Each row is a point on a landscape with many valleys, with its height.
From any point a ball rolls to the lowest of the 2 points nearest to it. It stops when none of these is lower. Distance is the straight distance between rows; heights are no part of it.
mur (h 430): 1.86  2.57  4.00  1.51  -0.59  1.75  2.72  -0.57  1.38  -1.29  -0.48  -1.41  0.74  -2.26  0.53  2.75  0.47  -4.19  -0.47  1.21  -3.28
pem (h 253): -1.78  -3.51  0.74  0.67  0.03  2.93  -1.00  -0.96  2.44  -1.86  -0.90  1.38  -1.09  1.97  1.35  -0.73  3.55  2.08  1.11  0.95  1.02
vitab (h 419): 0.16  1.35  -0.84  -0.68  4.76  -0.61  -0.40  -0.21  -3.13  0.23  1.09  3.37  -1.91  -2.00  -0.71  -0.92  -0.22  0.46  -3.28  -0.62  2.59
dovo (h 394): -0.17  3.55  -0.62  -0.04  1.42  -4.59  0.27  1.21  -1.19  0.25  -3.18  2.48  0.30  -0.20  3.65  1.34  -1.09  0.57  -0.32  0.75  -0.90
mun (h 50): 0.06  -1.82  0.41  0.90  -1.65  4.14  -0.76  -1.93  2.24  -0.95  -0.13  -1.63  0.55  0.27  -2.30  -0.27  1.52  -0.79  -0.09  -0.23  0.08
netuv (h 424): -2.54  1.49  0.14  0.22  -0.92  -2.00  0.64  -1.61  1.07  1.62  -3.49  -1.21  0.15  0.62  2.97  -0.78  3.15  1.58  -1.79  2.75  -3.21
vafu (h 39): -0.84  1.16  -0.77  0.56  -0.81  -4.54  1.90  2.80  -0.99  1.42  -0.16  -2.93  3.22  1.76  -0.48  -0.03  -3.85  0.22  -2.60  1.32  1.73
bavi (h 149): -1.42  2.08  -2.06  -2.28  -0.73  -4.39  -1.04  2.90  0.14  -2.05  -0.91  1.38  3.40  1.64  -0.29  0.71  -1.72  2.03  -2.56  2.50  0.48
noniv (h 410): -0.78  3.84  -3.60  -4.23  0.81  -3.97  -1.52  -0.40  -0.34  2.03  0.65  -0.82  -0.27  -0.37  -0.35  0.88  0.36  1.20  2.23  -0.36  -3.61
Momi (h 584): -1.35  0.88  1.87  3.50  1.63  -1.50  0.77  0.92  1.51  -2.41  0.20  0.47  1.21  -0.33  -1.61  -1.40  2.34  -0.46  -1.78  2.41  3.37
led (h 516): -0.81  0.57  0.71  1.84  1.76  -3.25  1.59  1.50  0.02  -0.80  -2.50  1.75  -1.20  0.23  3.22  1.00  -0.14  0.61  5.11  -0.85  1.50
vof (h 225): -0.81  -4.22  1.46  1.36  0.61  3.17  0.35  -0.16  1.94  -1.91  -2.48  2.29  -1.16  1.89  2.82  -0.19  0.30  1.84  -0.09  0.64  2.56
nida (h 94): -1.55  1.83  -1.59  -2.07  -0.22  -4.10  -0.39  2.34  -2.06  1.01  -0.64  -1.39  2.90  0.63  0.45  -0.91  -1.99  0.63  -1.38  2.20  1.26
fogat (h 238): -2.40  -0.47  -2.13  4.34  2.78  1.07  1.58  -1.01  1.24  1.84  -2.38  1.82  -0.60  -0.45  -3.19  -1.07  -1.58  -1.19  -3.09  -2.06  1.29
Dopit (h 211): 2.06  -1.51  -1.04  -3.56  1.04  0.62  -0.85  -0.91  -2.94  1.88  0.42  -0.52  -1.59  0.47  2.31  0.68  -4.03  0.40  -2.77  -1.68  -0.71
sabo (h 130): 1.63  -1.17  0.90  -0.58  0.85  2.84  0.57  -2.03  3.26  -0.11  0.85  -3.58  0.09  3.66  -0.06  0.43  1.91  0.74  -0.56  -0.20  -3.85
Pada (h 128): -0.59  -1.00  -2.35  1.68  2.92  -2.06  2.11  -0.54  -2.78  4.70  3.98  -2.87  -3.18  0.93  -3.03  -1.42  0.43  -1.22  3.85  -2.33  1.82
neba (h 362): 0.03  2.13  -1.73  0.33  1.99  -1.34  -0.26  0.63  0.94  -0.54  -3.62  3.88  0.43  -0.58  1.27  1.88  0.18  -0.07  -0.89  -0.09  -2.79
Satu (h 297): -0.36  1.08  -4.11  -1.45  2.15  0.03  -0.17  -1.75  -0.14  1.29  -1.63  0.62  -1.38  -0.39  1.91  2.10  -3.25  0.75  1.11  -2.97  -2.73
zeg (h 147): -3.13  0.55  -1.54  -0.25  1.47  -0.53  2.76  2.63  -1.16  2.76  4.12  -0.10  -0.78  -3.17  -3.89  2.45  -3.99  -2.11  -0.26  0.74  2.90
fave (h 90): 0.05  -0.06  -2.42  0.11  2.41  -2.86  1.70  2.44  -3.29  2.39  5.10  -2.94  -2.64  0.04  -1.71  -1.02  -0.80  -2.28  5.17  -0.92  2.07
fopi (h 451): 0.50  3.06  0.87  -2.19  1.70  -2.05  0.10  1.16  -0.98  -1.40  0.81  0.46  -0.15  0.19  2.37  1.47  1.49  0.50  2.01  2.05  0.03
vab (h 371): 2.46  -1.25  -1.22  -3.12  -4.18  0.88  -3.70  -1.47  0.38  0.28  1.54  -1.30  1.06  1.25  -2.33  -0.85  2.16  1.80  0.67  -1.76  -3.92
tukud (h 171): -0.20  -2.22  -0.93  -4.39  -1.55  -1.46  -0.53  0.58  -2.56  1.67  -0.78  -1.42  0.16  0.72  3.10  -0.46  -3.06  2.08  -1.96  -0.31  0.50
bor (h 302): 0.74  0.98  -0.07  1.92  0.56  -1.08  0.57  0.68  1.54  -0.06  -1.10  -0.41  1.56  0.53  -0.90  0.60  -1.19  -1.04  -2.63  -0.99  -1.97
Vigab (h 603): -1.59  -0.37  1.53  4.53  0.72  -0.66  0.13  0.95  2.61  -2.66  -2.53  1.86  1.43  1.47  -1.37  -1.47  2.11  0.93  -1.13  0.98  1.89
nesi (h 96): -0.53  0.25  0.90  -0.53  -0.63  4.73  -1.03  -5.31  -0.57  0.08  -0.27  1.47  -2.55  -3.61  0.09  -2.41  2.28  -1.56  -0.87  -0.97  -0.82
guzo (h 372): -0.95  0.24  1.02  1.17  -3.10  1.79  -2.36  -1.64  2.69  -1.30  -2.36  2.46  1.41  -1.75  -0.21  -1.49  3.02  -0.45  -1.00  0.16  -0.36
sama (h 643): -1.24  -2.72  -2.87  1.53  0.60  0.60  -2.33  0.44  -0.38  -0.42  -1.31  2.76  1.02  0.20  -2.80  -2.05  -1.74  1.60  -3.25  -0.88  3.48
gosuv (h 433): -1.01  -1.44  -1.13  -1.82  3.78  -0.33  0.90  0.25  -2.79  0.56  2.77  1.15  -2.14  -0.20  0.74  0.14  -1.57  0.60  -2.12  0.16  3.41
veloz (h 155): 3.39  -1.13  1.08  -0.59  1.06  -0.64  0.79  0.57  -1.16  -0.09  2.17  -2.94  0.38  2.95  -0.31  -1.01  1.26  0.10  -0.98  1.07  -0.50
fef (h 504): 2.41  -0.61  -0.97  -4.62  -1.85  -1.32  -1.58  0.95  -3.65  1.25  2.20  -1.59  -1.09  1.12  2.01  -1.93  0.90  1.38  2.00  0.58  -1.24
Kipo (h 556): -3.16  1.48  0.65  1.45  2.31  -0.82  2.80  1.43  -0.03  0.60  -1.01  0.41  -0.50  -1.71  2.30  2.68  -2.88  -1.33  3.30  0.81  2.03
fatom (h 569): -1.71  -0.45  1.58  2.73  1.94  -0.20  3.38  -0.68  0.17  1.71  -1.59  -0.38  -1.83  -1.76  1.37  1.22  -1.65  -1.52  2.00  -0.50  1.76
kobol (h 399): 0.34  2.22  -1.07  1.83  2.31  -1.76  -0.93  0.01  -1.37  -0.61  1.21  3.48  -0.31  -2.77  -1.63  -0.61  -0.81  -0.65  -2.27  -1.86  0.88
Pupe (h 468): -3.95  1.66  1.04  -1.02  -3.93  -1.28  -1.54  -1.58  1.95  1.01  -2.77  -0.14  0.89  -0.25  1.13  -0.79  3.91  2.33  -0.02  4.05  -2.79
saras (h 478): 1.16  -0.15  1.98  0.87  -0.08  -0.83  -0.09  0.29  -1.96  -0.34  -0.70  1.12  0.27  0.63  2.04  -0.24  -1.83  0.12  -0.10  -2.12  0.86
Vaf (h 413): 2.07  -1.33  -0.06  -3.18  -4.11  3.09  -3.68  -2.39  1.02  0.14  1.87  0.90  -1.66  1.45  0.52  -0.20  2.28  0.68  1.03  -0.31  -4.00
Zuro (h 456): 2.75  -2.48  -1.53  -0.36  -3.45  -1.38  -2.31  -0.45  -2.84  2.28  0.27  -4.36  -0.08  1.89  -0.40  -3.48  1.91  0.90  2.09  -0.72  -0.65
nom (h 303): 1.40  -2.31  -1.16  -0.57  -4.29  0.38  -1.87  1.85  0.01  -1.44  -1.26  0.49  2.08  1.09  0.09  0.60  -3.58  1.02  0.13  -1.64  0.03
vopa (h 330): 0.00  -1.20  1.85  0.31  -3.66  2.08  -2.86  -0.84  2.12  -1.96  -0.96  0.69  0.37  -1.45  0.94  -1.70  3.33  -0.42  2.48  0.78  0.53
Gize (h 48): 1.43  -3.28  -0.29  -0.76  0.75  5.57  1.08  -2.10  2.45  -0.93  -0.38  -2.59  -0.29  3.38  -0.89  2.28  0.47  -0.48  -1.73  -0.30  -2.39
taze (h 49): 1.55  0.66  0.11  1.11  2.03  -2.11  1.55  2.41  -2.64  0.34  4.59  -0.59  -1.14  0.39  -2.27  0.10  -0.70  -1.66  2.29  -1.53  2.44
paduv (h 477): 1.97  2.40  0.61  -4.64  -0.13  -1.69  -0.27  0.29  -2.91  0.64  2.33  0.10  -0.69  -0.92  2.89  0.81  0.92  1.01  2.52  0.98  -2.00
lebe (h 511): 1.07  2.27  2.57  0.09  2.22  1.29  -0.62  -1.17  0.01  -2.43  -2.16  5.13  -0.99  -1.94  3.08  0.83  1.80  -1.80  -3.30  0.60  -1.37
fas (h 381): -1.96  2.68  -0.10  -0.01  1.47  -2.30  1.98  0.09  1.59  0.57  -1.76  -1.98  1.20  1.51  1.23  0.86  1.21  1.10  0.03  2.81  -1.53
zul (h 493): 1.46  2.73  2.31  -0.75  1.45  3.10  -0.02  -1.24  0.66  -2.46  -0.22  2.98  -1.30  -2.71  1.86  1.51  2.91  -2.75  -0.62  0.67  -1.96
regil (h 125): -0.51  -1.22  0.58  -1.43  -0.75  -1.12  0.76  2.54  -2.01  1.00  -0.10  -0.39  1.33  -0.20  1.78  0.85  -5.49  -0.11  -0.84  0.29  2.91
Bon (h 538): 2.23  -0.45  -0.27  0.53  -2.10  -1.74  -0.28  1.61  -1.60  0.01  1.02  -2.33  0.28  0.87  -0.25  -0.26  -1.30  0.41  3.13  -1.74  0.66
zitev (h 329): 2.41  -2.11  1.02  0.85  -3.30  1.09  -1.53  2.54  0.19  -2.89  -0.30  1.89  3.33  1.44  -0.15  -0.54  -3.13  0.48  -1.29  -0.37  3.11
pim (h 539): -2.11  3.68  -0.55  1.30  2.51  -2.81  1.45  -0.22  -0.12  0.90  -2.33  0.01  -1.56  -1.87  1.99  1.48  -0.67  -0.34  3.96  -0.70  0.02
ked (h 218): 0.80  -0.70  0.66  -3.47  -2.85  -2.47  -0.51  0.69  -1.66  2.55  -0.91  -1.07  0.51  1.73  5.29  -1.07  -1.43  1.77  0.78  0.30  -0.65
Fulit (h 201): -1.75  -3.28  1.63  1.87  0.50  1.94  2.15  0.60  0.76  -0.87  -3.17  2.18  -0.60  1.23  3.03  1.11  -3.10  0.18  -1.91  0.72  2.32
Mar (h 267): 0.49  0.11  -1.13  2.58  2.71  0.77  1.34  -0.97  0.29  0.19  -0.60  1.09  -0.18  0.17  -2.05  0.58  -1.88  -1.30  -3.59  -1.68  -0.58
nudi (h 665): 0.54  -2.90  0.35  1.25  1.13  1.81  -1.84  -1.20  -0.18  -1.51  0.51  1.68  -1.13  1.23  -1.57  -2.32  1.04  1.16  -1.76  -2.38  1.82
fek (h 87): 0.46  -0.30  0.45  1.41  2.54  1.05  2.72  1.58  -1.00  0.11  3.64  -2.15  -1.75  -0.72  -2.81  1.85  -1.04  -2.90  3.19  -1.15  1.76
pado (h 383): 0.30  -0.24  1.23  -1.34  -1.77  -0.82  -0.06  2.67  -0.49  -1.68  1.03  -0.95  2.95  0.13  -1.34  -1.58  0.43  0.29  -3.41  3.08  1.90
muf (h 316): -1.03  1.97  1.75  2.81  -0.48  -3.81  0.44  0.51  0.13  -0.10  -0.61  -1.33  0.30  -0.94  0.05  -1.80  1.68  -0.03  4.11  0.38  2.37
defe (h 121): -1.83  -0.25  -1.76  0.02  2.62  2.29  3.33  1.26  0.04  1.66  4.12  -0.07  -1.84  -1.00  -3.67  2.09  -3.04  -3.25  1.47  0.49  1.98
loba (h 514): 2.86  -1.81  -0.14  -0.38  -3.36  -0.53  -2.17  0.62  -0.41  -1.03  1.49  -1.16  0.11  1.63  0.48  -1.37  2.13  0.29  4.64  -1.39  -0.86
Foti (h 634): -3.33  -1.98  -2.15  2.00  0.88  1.02  -1.00  -0.19  1.90  -0.24  -3.78  2.70  0.80  -0.73  -1.79  -1.53  -0.29  2.08  -1.77  0.13  2.46
zotiz (h 204): -0.40  1.05  -3.05  -0.72  -1.03  -2.51  -1.36  2.26  1.79  -0.78  -2.11  1.07  2.47  1.99  0.18  0.82  -1.28  1.62  -0.41  -0.23  -0.67
tuz (h 404): 1.76  0.38  -1.95  -1.46  -0.67  0.54  -1.88  -2.12  0.70  1.06  -0.30  -1.24  0.61  2.18  -0.30  0.61  1.16  0.76  -2.79  -1.06  -4.78
pugas (h 681): -0.26  -1.67  -0.29  2.45  2.11  4.64  0.33  -2.20  1.06  -0.39  0.59  2.12  -1.40  -1.82  -2.96  0.68  -0.22  -1.87  1.53  -2.81  1.72
kir (h 465): 1.40  3.40  3.29  1.75  2.68  3.34  2.16  -1.43  1.50  -1.09  -0.01  1.15  -0.72  -2.02  -0.42  2.80  1.66  -4.39  -0.50  0.40  -2.60
Kif (h 244): 2.19  -2.02  -3.14  -2.23  -0.73  1.32  -0.86  -2.13  -2.48  2.62  0.34  -1.43  -0.57  -0.27  0.32  1.09  -5.20  -0.21  0.31  -3.81  -0.86
guz (h 414): 2.55  -1.14  0.18  -1.26  -2.92  -0.59  -2.15  -1.69  -1.53  1.00  1.25  -2.28  0.32  2.24  -1.02  -2.64  2.25  2.04  -0.59  -2.09  -3.15
sisuz (h 568): -1.87  0.16  3.62  1.91  1.53  -0.58  1.90  0.09  -0.34  -0.80  -1.43  0.82  0.43  -0.12  -0.34  -1.56  2.54  0.73  -2.94  3.79  2.59
rofeb (h 141): -0.74  -1.25  -3.26  -1.77  1.10  4.24  0.62  -1.98  0.55  1.55  0.96  -1.83  -1.48  -1.09  -1.00  1.69  -1.29  0.14  2.06  -1.67  -1.56
zuzed (h 185): -0.98  -0.04  -3.29  -2.77  -1.86  3.18  -1.60  -1.26  1.95  -0.82  0.51  -1.62  1.00  -1.03  -2.76  1.77  1.46  1.03  3.47  0.75  -1.54
Lod (h 377): -0.03  1.12  0.03  2.23  0.29  -0.31  -1.20  1.78  0.32  -1.07  1.00  2.95  0.86  -2.06  -2.22  0.29  -2.15  -1.81  -3.06  -0.93  2.16
faduz (h 485): 2.07  -4.43  0.40  0.83  -3.79  -0.83  -1.65  -1.00  -1.66  -0.34  0.67  -2.54  -0.25  3.21  -0.99  -3.78  2.45  1.00  2.80  -1.50  0.70
Vuri (h 208): 2.24  -0.46  0.47  -1.47  0.30  -1.46  -0.06  1.49  -1.80  -0.95  3.77  -4.11  1.79  2.12  -2.62  -2.03  3.12  0.35  -1.34  2.34  0.89
Suba (h 387): 0.92  2.00  -0.83  0.10  -1.52  0.60  -1.33  0.07  0.84  -1.26  2.67  -1.28  2.02  -2.13  -4.29  0.89  -0.86  -1.10  0.60  -0.65  -0.61
kodo (h 304): -3.59  0.66  -1.37  2.54  3.64  -2.64  3.29  2.19  0.11  2.62  2.38  -2.90  -0.79  1.25  -3.14  0.67  0.25  -0.94  3.19  1.15  2.28
Gez (h 86): -0.38  -1.41  1.04  0.90  -1.19  -1.81  0.80  2.69  -0.81  -0.18  -1.29  -0.16  3.15  2.24  -0.11  0.23  -3.82  -0.27  -3.28  1.55  2.15
rufe (h 337): 1.41  0.29  2.04  -2.35  -2.79  1.76  0.17  1.18  1.86  -1.88  -0.08  2.27  1.00  -0.45  3.11  3.72  -1.15  -1.20  2.44  -0.06  -2.77
Zuluv (h 460): 2.46  -0.67  4.33  -0.39  -1.94  -0.07  -0.25  0.35  -1.65  -1.22  -1.07  0.93  1.17  -0.87  3.93  0.18  -2.60  -0.50  -2.45  -1.24  0.16
Ruv (h 705): -1.80  0.41  0.11  2.35  4.12  3.35  1.27  1.81  2.27  -1.90  0.49  4.72  -0.99  -1.97  -2.34  1.90  -0.82  -3.97  -2.09  1.43  1.53
vufu (h 355): 1.86  -1.22  2.01  -0.82  -3.81  0.94  -0.45  2.36  1.24  -3.90  0.55  0.87  3.22  1.61  -0.14  -1.68  0.92  1.05  -1.20  1.70  1.76
ril (h 361): 0.52  2.36  0.54  4.41  -0.99  -1.37  -0.88  -0.21  3.26  -1.44  -2.36  0.34  2.14  -0.50  -2.12  -0.06  2.43  -2.01  0.92  -1.05  -1.58
dunit (h 331): -0.46  1.48  -2.13  -0.59  2.77  -1.28  -0.91  -1.30  -0.20  0.14  -2.46  3.46  -1.84  -0.78  2.44  1.52  -0.30  1.10  0.36  -3.19  -2.59
gabab (h 217): 1.34  0.15  0.52  -1.72  -0.05  3.19  1.03  -1.97  2.28  -1.06  1.20  -2.70  -0.84  0.79  0.30  2.80  2.63  -0.52  2.23  0.39  -4.02
bol (h 496): 0.06  -0.27  1.90  2.86  -0.26  -2.46  1.81  1.15  0.16  -0.64  -3.05  1.17  0.40  1.86  3.03  0.72  -1.65  0.50  1.52  -1.95  0.84
zenim (h 209): -3.21  0.49  -1.68  4.66  1.53  1.34  0.70  -1.08  3.85  0.70  -1.63  -1.45  0.73  -0.24  -3.58  0.87  1.05  -0.12  1.22  -0.60  0.00
fis (h 262): 1.73  2.20  0.64  -1.54  0.58  -0.53  0.85  1.27  -1.82  -1.45  4.63  -3.24  1.08  -1.81  -2.71  -0.15  2.37  -0.94  -1.46  2.29  0.36
sibu (h 127): -0.27  -1.66  -0.83  -2.24  -3.00  5.13  -1.21  -1.54  3.30  -0.83  0.53  -1.77  -0.02  0.23  -2.72  0.20  1.86  0.96  1.13  1.91  -2.51
pom (h 450): 0.79  0.25  -2.30  -1.23  -2.34  0.19  -1.12  -4.47  1.30  3.24  -1.52  -2.20  -0.93  2.10  0.68  -0.53  1.58  1.93  -0.71  -2.53  -6.50
sesem (h 541): 0.74  -1.39  1.60  0.08  2.82  -0.25  -1.08  -0.28  -0.68  -1.63  -2.09  3.36  -1.18  1.95  2.77  -0.87  1.73  2.08  -4.44  0.93  1.15
Vipo (h 272): 1.66  -1.90  -2.29  -2.04  -1.90  1.74  -1.49  -0.47  -0.52  0.13  0.72  -1.08  0.81  1.06  -0.54  0.95  -3.28  1.18  0.19  -2.90  -1.24
zizov (h 531): 2.39  -0.72  0.32  -3.89  -3.05  -2.54  -1.94  0.69  -1.01  1.63  2.27  -2.77  -0.46  0.82  1.70  -2.78  2.89  1.15  2.32  3.06  -0.85
robog (h 365): 1.43  0.83  4.01  -1.00  -2.76  2.47  0.44  1.97  1.52  -3.56  -0.70  2.73  1.27  -0.49  1.77  1.81  -0.47  -2.30  0.69  1.93  -0.39
kekuf (h 246): 1.59  2.12  -0.13  -3.10  1.12  1.23  -0.74  -0.42  -2.76  -0.08  3.89  -1.09  0.41  -2.86  -2.11  0.37  1.45  -0.69  -2.05  1.03  -0.78
zubir (h 654): -0.29  -1.82  -0.11  1.10  -0.06  -0.37  -2.86  -0.24  -0.75  -2.43  0.87  1.87  0.95  0.20  -2.34  -3.88  0.63  2.18  -1.40  -0.46  3.27
Mino (h 502): -2.08  2.58  -0.44  -2.26  -3.04  -1.75  -1.57  -2.45  1.92  2.08  -1.67  0.40  -0.67  -0.14  2.75  0.36  2.56  1.58  1.73  1.69  -4.85
vadi (h 440): 0.18  -2.28  -0.20  -1.90  -1.14  4.28  -2.04  -3.31  1.25  -0.28  0.64  0.53  -2.56  -0.14  1.11  -0.40  2.73  1.58  1.37  -1.04  -2.43
mida (h 172): -1.22  0.44  -0.52  -0.72  0.68  -1.93  2.00  3.07  -3.43  1.57  4.34  -0.70  -0.33  -2.48  -2.56  0.06  -4.25  -2.02  -1.79  2.07  4.06
tufu (h 191): -0.28  0.87  1.04  -0.94  -0.14  1.12  0.60  -1.47  -0.85  1.11  -0.21  -0.23  -0.67  -2.59  0.44  -0.49  -0.10  -0.26  -1.99  0.74  -0.23
fazo (h 261): 0.89  -0.34  -3.09  -1.21  -0.39  -1.68  -2.51  1.09  1.50  -1.26  0.34  -0.13  1.95  3.04  -1.45  0.22  -0.01  2.05  1.77  -1.47  -1.54
Seno (h 107): 1.88  -2.67  1.05  -0.38  1.16  1.77  1.81  0.53  -1.19  -0.45  2.84  -2.97  -0.65  1.69  -1.06  -0.22  1.68  -0.70  1.04  0.74  1.79
Pur (h 268): -0.44  -0.32  1.20  0.84  -2.00  -2.35  -0.02  0.48  -1.72  0.26  -0.06  -1.30  0.78  -0.57  0.43  -3.40  1.94  1.14  1.41  1.15  2.60
ligod (h 713): -1.09  1.34  2.64  2.46  4.61  1.24  2.11  1.87  0.89  -2.03  -0.04  3.34  -1.45  -0.91  0.06  2.21  0.06  -2.61  -0.46  1.62  1.35
revar (h 689): -0.96  -0.42  -0.94  3.10  2.37  2.88  0.50  0.25  2.30  -1.68  -1.23  3.03  -1.16  -1.79  -0.99  1.73  -1.02  -1.69  0.81  -2.18  1.37
muma (h 176): -2.08  -3.01  -1.03  -1.62  1.84  1.98  1.55  1.33  0.15  0.63  -2.40  0.44  -0.80  0.83  3.59  2.26  -3.63  1.75  -0.68  1.31  2.20
pida (h 553): -1.00  0.62  3.05  0.71  3.26  -1.51  1.68  -0.59  -0.78  -1.88  -1.95  1.61  -0.86  1.76  2.85  -1.62  1.89  1.54  -4.65  3.26  1.07
zum (h 356): 3.07  2.07  0.24  1.06  -0.40  -1.41  -0.75  -0.67  0.61  0.35  -1.52  -1.16  1.38  2.57  -0.08  0.04  0.52  -0.07  -3.42  -1.70  -4.32
Dunut (h 199): -0.25  0.60  2.20  -1.27  -0.64  -2.69  2.45  2.76  -3.71  2.14  2.47  -1.28  -0.56  -2.22  0.43  -0.70  -2.03  -1.88  -1.19  2.49  3.63
Sozon (h 269): -0.14  -0.55  1.74  -2.40  -3.77  -1.11  -0.36  0.32  0.10  0.40  -1.56  0.88  -0.83  1.20  5.81  1.29  -0.61  1.50  1.85  1.65  -2.40
Lato (h 271): 0.18  -0.46  -3.57  0.04  0.85  0.39  0.47  -1.77  -1.34  3.42  -1.82  -0.93  -0.73  -0.12  1.10  2.13  -5.35  -0.18  -0.86  -3.79  -1.50
kove (h 308): 0.66  -0.44  2.57  -2.96  -5.19  2.28  -1.19  0.27  0.34  0.12  0.27  1.68  -0.65  -0.96  3.86  2.44  -0.61  0.09  2.40  0.94  -3.10
puse (h 723): -0.54  0.71  2.53  2.35  3.98  -0.36  2.07  0.09  0.97  -1.05  -0.86  1.54  -1.23  0.54  2.64  0.86  1.81  -0.32  0.38  1.47  0.92
Tig (h 350): 0.29  2.85  -3.10  -2.71  -0.52  -3.47  -2.64  -1.53  -1.19  1.41  -0.37  0.95  0.05  -1.44  0.92  -1.62  0.51  1.62  0.49  -2.99  -2.87
miges (h 674): 1.55  -2.91  0.17  2.50  2.42  3.61  0.38  -1.30  0.24  -1.04  1.79  1.39  -1.57  0.89  -2.59  -0.72  -0.70  -1.67  -1.58  -3.04  1.68
Komo (h 559): 1.57  0.63  1.48  -3.68  -2.75  -3.26  -0.25  1.00  -0.97  0.19  0.44  -0.93  -0.37  2.21  3.44  -2.91  4.09  1.97  1.84  3.77  0.20
dupi (h 102): -0.01  -2.67  -1.84  -0.83  0.97  5.64  1.70  -4.09  0.81  1.69  -0.33  -2.95  -2.20  1.93  -2.14  2.00  -0.58  0.17  0.22  -1.86  -2.37
dedi (h 698): -2.27  -1.50  0.58  1.87  2.48  4.02  0.63  0.16  1.83  -1.77  -0.38  2.84  -0.43  -2.11  -0.84  0.32  -0.56  -1.62  -2.21  0.97  2.96
Revak (h 231): -0.01  -1.32  2.40  1.30  -1.67  -2.25  0.53  1.80  -2.44  1.38  0.78  -1.55  -0.13  -1.91  0.57  -2.37  -1.73  -0.19  1.12  1.96  4.07
Rak (h 457): -1.94  3.02  -2.93  -3.35  -1.47  -2.57  -1.25  -0.67  1.52  1.69  -0.27  -1.15  0.50  0.79  0.02  0.42  2.18  1.90  1.56  1.42  -4.86
kage (h 177): -0.71  0.88  -3.99  -3.34  0.21  1.79  -0.80  -2.31  -0.04  0.92  0.38  -1.22  -1.09  -2.24  -1.67  1.00  0.23  0.56  3.17  -0.64  -0.98
Duf (h 427): -0.62  -0.18  0.16  0.03  3.47  -0.76  1.08  1.97  -1.50  0.26  3.51  -1.19  -0.13  1.15  -1.69  -1.03  -0.15  0.54  -2.41  1.46  3.01
Tuzak (h 351): 0.71  2.57  0.47  2.36  0.57  -0.27  0.23  1.44  0.99  -0.77  1.49  0.88  1.67  -1.54  -4.06  1.32  -0.19  -2.60  -1.07  -1.15  1.17
nozit (h 205): -1.72  -0.44  -2.11  4.01  2.01  -0.17  1.45  -0.33  0.16  2.77  0.22  0.01  -1.19  -0.18  -2.42  -0.08  -2.15  -0.89  0.70  -3.14  1.59
Lifu (h 241): -0.47  -0.06  -0.61  -2.11  -2.12  -0.11  -2.00  -1.20  0.36  1.04  -1.02  0.76  0.96  -2.07  0.96  0.01  -0.69  0.71  -0.34  -0.83  -2.24
vedak (h 270): -3.65  1.25  -2.80  2.94  3.36  -0.48  2.15  0.78  1.98  1.30  1.06  -1.48  0.03  -0.33  -4.22  1.24  -0.36  -0.73  1.49  0.55  0.45
vime (h 422): 1.09  3.77  1.06  -1.20  0.89  -5.44  1.16  1.73  -1.52  -1.20  -1.27  2.07  0.56  0.20  2.99  0.84  1.56  1.30  1.95  0.57  -0.95
mula (h 148): 2.08  -3.09  1.54  -2.88  0.79  3.72  1.06  0.54  -0.55  -0.66  1.98  -2.54  -1.46  2.45  1.37  0.50  1.94  0.25  1.19  1.46  -0.68
Zos (h 408): -1.64  1.24  0.13  -0.06  1.26  -2.56  1.44  3.63  -0.31  -0.42  2.82  -1.38  2.34  0.90  -2.62  -0.97  0.19  0.42  -2.66  2.91  2.71
Ginor (h 169): -1.41  -1.61  -2.16  4.50  1.61  -0.89  2.68  -0.88  -0.60  3.37  1.74  -2.37  -2.70  0.10  -4.13  -0.49  -1.16  -1.81  3.54  -4.38  2.07
muno (h 367): -0.03  1.43  2.49  3.27  -2.17  -1.77  1.07  1.01  1.55  -1.56  -1.62  -0.91  1.35  -1.09  -0.29  -0.05  2.03  -0.82  2.83  0.60  -0.23
Fot (h 339): -1.21  0.57  0.26  0.84  1.98  -2.03  1.95  0.73  0.27  1.54  -0.61  -2.20  0.28  1.12  -0.83  1.12  -1.25  -0.89  -1.03  0.13  -0.59
vobiz (h 438): 1.76  0.40  3.86  0.30  -2.73  0.62  -1.65  -0.55  -0.95  -1.25  0.18  1.04  1.06  -2.37  1.20  -1.47  -0.90  -1.61  -3.22  -0.65  1.36
Lanik (h 395): 1.45  3.15  3.96  1.14  -1.90  1.08  0.24  0.83  0.54  -2.06  -0.12  1.37  1.17  -2.80  1.38  2.55  -0.47  -4.33  0.41  0.94  -1.49
lepo (h 129): -2.55  -1.09  -0.74  3.07  -1.07  2.46  -0.36  -2.02  3.17  0.24  -1.81  -2.10  -0.25  -0.37  -2.22  -1.36  1.52  0.42  0.47  0.26  -0.16
mufuf (h 144): -0.59  0.78  -0.53  -1.23  0.72  2.20  -0.44  -4.60  -2.04  2.54  -0.12  -0.68  -3.11  -3.59  0.26  -2.09  1.05  0.55  -0.66  -0.04  0.61
zamo (h 294): -0.41  2.08  -2.38  -3.47  -2.20  -2.12  -3.14  -2.29  -1.61  1.56  -0.64  -0.27  0.06  -2.00  1.25  -0.73  -0.58  1.80  -2.57  -0.85  -2.93
Buzil (h 285): -1.13  -3.21  0.67  -0.06  -1.11  2.14  -1.95  -1.72  0.53  -1.33  -0.66  0.72  -1.52  -1.05  1.20  -2.78  3.01  2.55  2.47  -0.07  1.68
neza (h 319): 1.01  0.51  -2.69  -2.74  -3.92  -0.62  -3.15  0.17  1.06  -0.96  1.33  -0.47  2.00  1.81  -1.90  -0.35  1.54  1.45  2.93  0.12  -2.63
Kobuz (h 622): -2.75  -1.57  -0.85  3.24  0.96  -0.80  -0.74  0.05  1.45  0.27  -1.57  0.51  0.87  1.36  -1.44  -2.32  0.92  2.79  0.39  0.34  3.07
vuku (h 407): -0.10  1.39  2.62  2.00  -3.42  0.68  -0.74  -1.64  0.90  -1.07  -1.86  0.42  2.00  -2.48  -0.40  -1.13  1.00  -1.37  -2.85  0.58  0.20
Vob (h 527): 1.21  0.18  2.27  1.59  2.04  0.23  -0.17  1.46  0.57  -1.47  -3.67  5.27  -0.63  0.12  3.60  -0.31  1.00  -0.48  -4.13  -0.12  -0.24
topak (h 281): -1.16  1.70  -0.40  5.73  1.36  -0.30  0.16  -0.76  2.97  -0.39  0.16  0.03  0.43  -0.89  -3.70  -0.90  2.35  -1.64  1.67  -1.72  0.28
sop (h 154): -1.03  -2.67  -0.34  -2.06  -0.76  1.75  0.55  0.53  -1.09  1.00  -1.73  1.59  0.35  -1.01  2.66  1.84  -5.60  1.02  -1.56  0.53  2.43
pul (h 557): 3.78  -1.69  0.70  -0.34  -1.23  -1.92  0.69  0.29  -2.33  1.72  0.84  -3.28  -1.06  2.32  2.52  -0.24  -1.37  0.10  1.89  -2.91  -0.67

For each start below, name the point where the ball stops.
zizov | Kif
Ruv | tukud
Pupe | taze
Mino | nesi
sesem | tukud
bol | vafu
muf | taze
pom | taze
Zuro | vafu
Vaf | vafu
vadi | vafu
Duf | Kif
Komo | Kif

Call two points neighbours if one is among the 2 nearest of the other. Go from one point of each pair to the other, from neighbour to neighbour, staying as low as possible. Name the highest point that can't be avoided.
Tuzak, Kif | gosuv
Seno, nesi | fis
mun, Gize | zuzed
